The views of a scene show one set of named points, each view turned or mirrored, shifted and resized as a whole, with a little noise and some points left out.

Scene 1
View 1
k185: [  8  10  30  19 -14 -14   1  -9  28   3 -21  21  26  -5 -23 -23   3]
k263: [ -2   1  34   0 -17 -13   4  -2  10   8 -17   9  11  23   2 -16   2]
k504: [  8  18  21   7  -4 -23  22  11  15   6 -22  14   9   4 -23 -23   8]
k334: [ 11  12  31  24 -14 -14   4  -9  35   1 -24  21  29 -11 -30 -24   3]
k440: [ 14  10  25  19 -18 -19  12 -11  25  -1 -33  27  20  -7 -24 -10   4]
k665: [  9   5  28  15 -25 -15   6 -16  23  -1 -33  25  19   1 -11  -4   2]
k379: [ -8 -14  43   3 -44  -2 -19 -33  15   4 -31  17  23  24  21   5  -5]
k829: [ 14  22  16   4   5 -29  38  20   9   3 -19  16   3   4 -30 -24   9]
k896: [  3  -1  32  11 -34 -11  -2 -26  21   0 -34  23  22   4  -2   5  -2]
k659: [ 11   3  23  10 -35 -19  13 -24  15  -5 -45  31  14   4  -4  17  -1]
k82: [ -1  -5  31  -4 -33 -10   2 -20   8   2 -32  18  12  23  12   7  -3]
k162: [ 11  14  27  19  -7 -19  11   1  24   4 -21  20  20  -7 -29 -25   5]
View 2
k162: [-35  -1 -12  32  -9   8   0 -45 -16  32  10  21 -23   6  14 -25  21]
k263: [-14  -5   0   1  -7  -3   1 -17 -14   9  12  21   5   2  -6  -5   0]
k185: [-35   3 -10  23 -14   9  -2 -41 -22  26  10  23 -21  14  24 -23  11]
k440: [-28   4 -14  22 -19  14  12 -46 -15  25  28  16 -15  17  22 -24  20]
k82: [ -3   2   1  -9 -26   4  15 -15 -11  -5  33  12  24  14   6  -4  -6]
k665: [-22   5  -6  13 -24  14  13 -40 -19  14  31  15  -3  20  23 -17  10]
k896: [-15   6  -2   2 -32  13  15 -31 -23   2  29  16   8  23  27 -10  -5]
k829: [-30  -9 -23  33  13   5   6 -41  10  39  21   9 -16 -13 -20 -28  47]
k504: [-29  -9 -14  25   1   4   2 -34  -2  32  18  15 -12  -5  -5 -23  30]
k334: [-36   3 -12  29 -17  15  -1 -48 -24  31   8  26 -27  16  29 -24  15]
k379: [ -2   8  10 -17 -41   5   8 -11 -34 -15  24  23  21  28  22   6 -28]
View 3
k659: [ -1 -16   9   0 -16  -7  -5  -8  11  12 -36  30 -23   6  11  41  -6]
k185: [-21 -41   8   3  30  -1 -30   1   6   5 -42 -18  -8  -9  11  -4   2]
k665: [ -3 -25  11   1   4  -9 -17  -3   5  10 -35  13 -17   3  13  24  -4]
k504: [-37 -25  12 -20  14   9  -5  -7   1  -5 -36 -14  -2 -19  14  11   3]
k440: [-16 -36   6   4   7  -2 -16  -8   6   6 -45   2 -17  -7  11  19   2]
k82: [  1   7  20 -20  -7 -16  -5   2   1   8 -12  24 -12  11  19  34 -23]
k896: [  7 -16  13   0  -1 -15 -19   2   8  13 -27  22 -21  11  13  28 -14]
k379: [ 23   8  24 -11   4 -27 -23  14   3  14  -3  29 -20  25  15  28 -30]
k162: [-24 -39   8  -1  19   4 -20  -4   6   3 -42 -10 -10 -11   9   5   4]
View 4
k659: [ 18   2 -22  -6  -5  42  12  22   6  11 -21  24  22 -10  12  -5 -17]
k665: [ 23   0 -10   5 -11  36  -3  16   7  -1  -6   5  19 -25   7 -10 -23]
k263: [ 36   3  -1 -13 -49  19   0  13  10 -10  13   2   4 -19 -15  -7 -17]
k896: [ 20   5 -30  -4 -16  39   5  22   4   8   2   6  23 -24   9  -9 -29]
k504: [ 33 -11  33   9 -22  24 -14   0  21 -18 -10   1  -5 -18 -14  -9  -5]
k829: [ 39  -9  53   9 -16  19 -14 -10  27 -21 -26   8 -12  -6 -20  -8   8]
k185: [ 27  -8   8  20 -10  31 -20   4  16 -11   6 -13  14 -36  -2 -17 -22]
k334: [ 25  -9   7  25  -3  34 -21   1  14  -9   5 -15  20 -39   2 -20 -26]
k440: [ 27  -3  -2   6 -12  34  -3  12   8  -2 -11  10  14 -20   2 -12 -17]
k379: [ 23  14 -58 -23 -46  34  16  36  -4   8  26   4  25 -22   5  -6 -40]
k82: [ 27   9 -29 -22 -41  31  18  29   2   5   4  17  16  -9  -1  -1 -22]

Which points are out of place in each view (at most two, in the order of its rows)? Write - if all are in place.
view 1: -
view 2: -
view 3: k185
view 4: k440
